Points on a hilly landscape, in no order, each with its height.
From any point a ball rolls to the lowest of the 6 points nearest to it. It stops when none of these is lower. Distance is the straight distance between rows; heights are no part of it.
(581) h=16.2: [-37 -37  -4 -30 -25 -42 -14 -30 -10]
(488) h=15.6: [ 12 -39  26  12   7  -8  36  21 -18]
(97) h=30.0: [ 16  19   0  19   4  17 -13 -13  -4]
(550) h=15.8: [-30 -99  20 -10  -6  -5  45  27  -3]
(78) h=21.6: [ 34  99 -42 -20  13  34 -36  13  23]
(599) h=31.1: [30 28 -4 28 11 10 20 -9 -4]
(300) h=79.2: [ 28 -19  26  37  30  -7  85  37   2]
(42) h=13.2: [ -9 -62  20  -3  -6 -15  20  22 -19]
(250) h=38.6: [-41  -9  -1 -43 -21 -26 -40 -54  11]
(277) h=29.6: [ 36  93 -37  -4  16  32 -22  11  33]
(378) h=28.5: [-35 -25  -4 -40 -24 -30 -29 -47   4]
(301) h=14.9: [ 32  12   7  32  17  -3  50   9 -10]
(601) h=50.5: [ -2  15  -2   4   1  13 -34 -18   1]
(416) h=17.2: [-13 -42  13  -4 -15 -22   2   4 -23]
(235) h=37.5: [34 33 -8 53 16  2 56 16  0]
(278) h=30.7: [-31 -22   3 -15 -21 -28 -29 -30  -5]
(326) h=85.1: [ 31   1  14  45  26 -10  77  33  -1]
(215) h=20.2: [-27 -50  10 -12 -20 -33   4   2 -20]
(313) h=28.3: [  0  66 -16 -20   5  35 -57  -1   7]
(50) h=21.5: [-34 -77   9 -28 -14 -30  23  14 -17]
(272) h=6.7: [ 19  82 -27 -27   5  33 -58   5  14]
(83) h=20.3: [-50  22  -2 -52  -9 -11 -61 -41  18]
(457) h=51.5: [-13  -3   1   2 -16  -8 -33 -19  -7]
(154) h=36.1: [ 32  50 -28  49  15  20  37   5  16]
(428) h=24.3: [  0 -21  11  10 -11 -12 -11  -5 -22]
(285) h=22.1: [ 14  64 -19 -13  11  38 -44  -2  13]
(578) h=27.1: [-38 -61   4 -38 -25 -39   9 -13 -12]
(213) h=18.5: [ -41 -105   12  -25  -12  -14   48   18   -5]
(268) h=18.6: [ 21  33  -6  16   6  26 -14 -15   8]
(356) h=42.2: [  5   3   3  13  -5   5 -20 -16 -13]
(492) h=14.7: [-15 -83  23 -11  -3 -13  35  30 -14]
(102) h=64.2: [-44  42  -7 -32  -5  10 -64 -19  12]
(130) h=34.0: [ 35  73 -32  11  12  33 -11  -1  34]
(435) h=44.5: [ -5  44 -13 -11   2  30 -50 -12  12]
(613) h=37.7: [ 36  60 -27  31  14  27  17  -1  24]
(614) h=71.3: [31 22  2 57 20 -8 72 34  1]
(51) h=53.1: [-36   0  -3 -18 -16 -14 -44 -32  12]
(502) h=16.4: [-29 -87  12 -21 -11 -19  36  23  -6]
(545) h=15.7: [  2 -34  15   9 -11 -16   3   6 -23]
(96) h=37.4: [ 24 -24  29  27  25  -6  57  24 -11]
(220) h=10.6: [  0 -47  16   1  -7 -18  12  17 -20]
(393) h=71.0: [-22  25  -4 -10  -7   7 -55 -18  11]
(560) h=18.3: [ 20 -47  28  14  13  -5  49  26 -12]
(431) h=31.0: [ 29  55 -21   8  14  35 -13  -5  21]
(45) h=37.9: [ 38  58 -28  41  12  22  25   3  28]
(219) h=25.8: [-17 -34   6  -6 -18 -21  -8  -9 -18]
(115) h=32.2: [ 13  32  -7   7   7  28 -29 -15   6]
(316) h=18.2: [ 19 -60  36  11  15  -3  48  29  -7]
(504) h=25.5: [ 25  65 -21  -2  14  37 -27  -2  20]
(577) h=35.4: [ 26  -5  16  22   2  -4  16   3 -20]
(54) h=17.3: [-26 -56  11 -15 -16 -27  14  16 -16]
(232) h=57.2: [-46  52 -12 -46  -7   4 -75 -18  13]

For each start below, name the point where the ball stops.
(213) | (220)
(45) | (268)
(492) | (220)
(435) | (272)

Call two points neighbours if one is among the 6 nearest of the other. Go from one point of each pair to the other, from neighbour to neighbour, staying as low as possible. Name the highest point that can't be avoided.
(268) and (301) | (599)
(301) and (220) | (577)
(220) and (581) | (215)
(83) and (581) | (378)

Write out the way that a ball takes from each point below.
(550) | (42), (220)
(502) | (42), (220)
(457) | (428), (220)
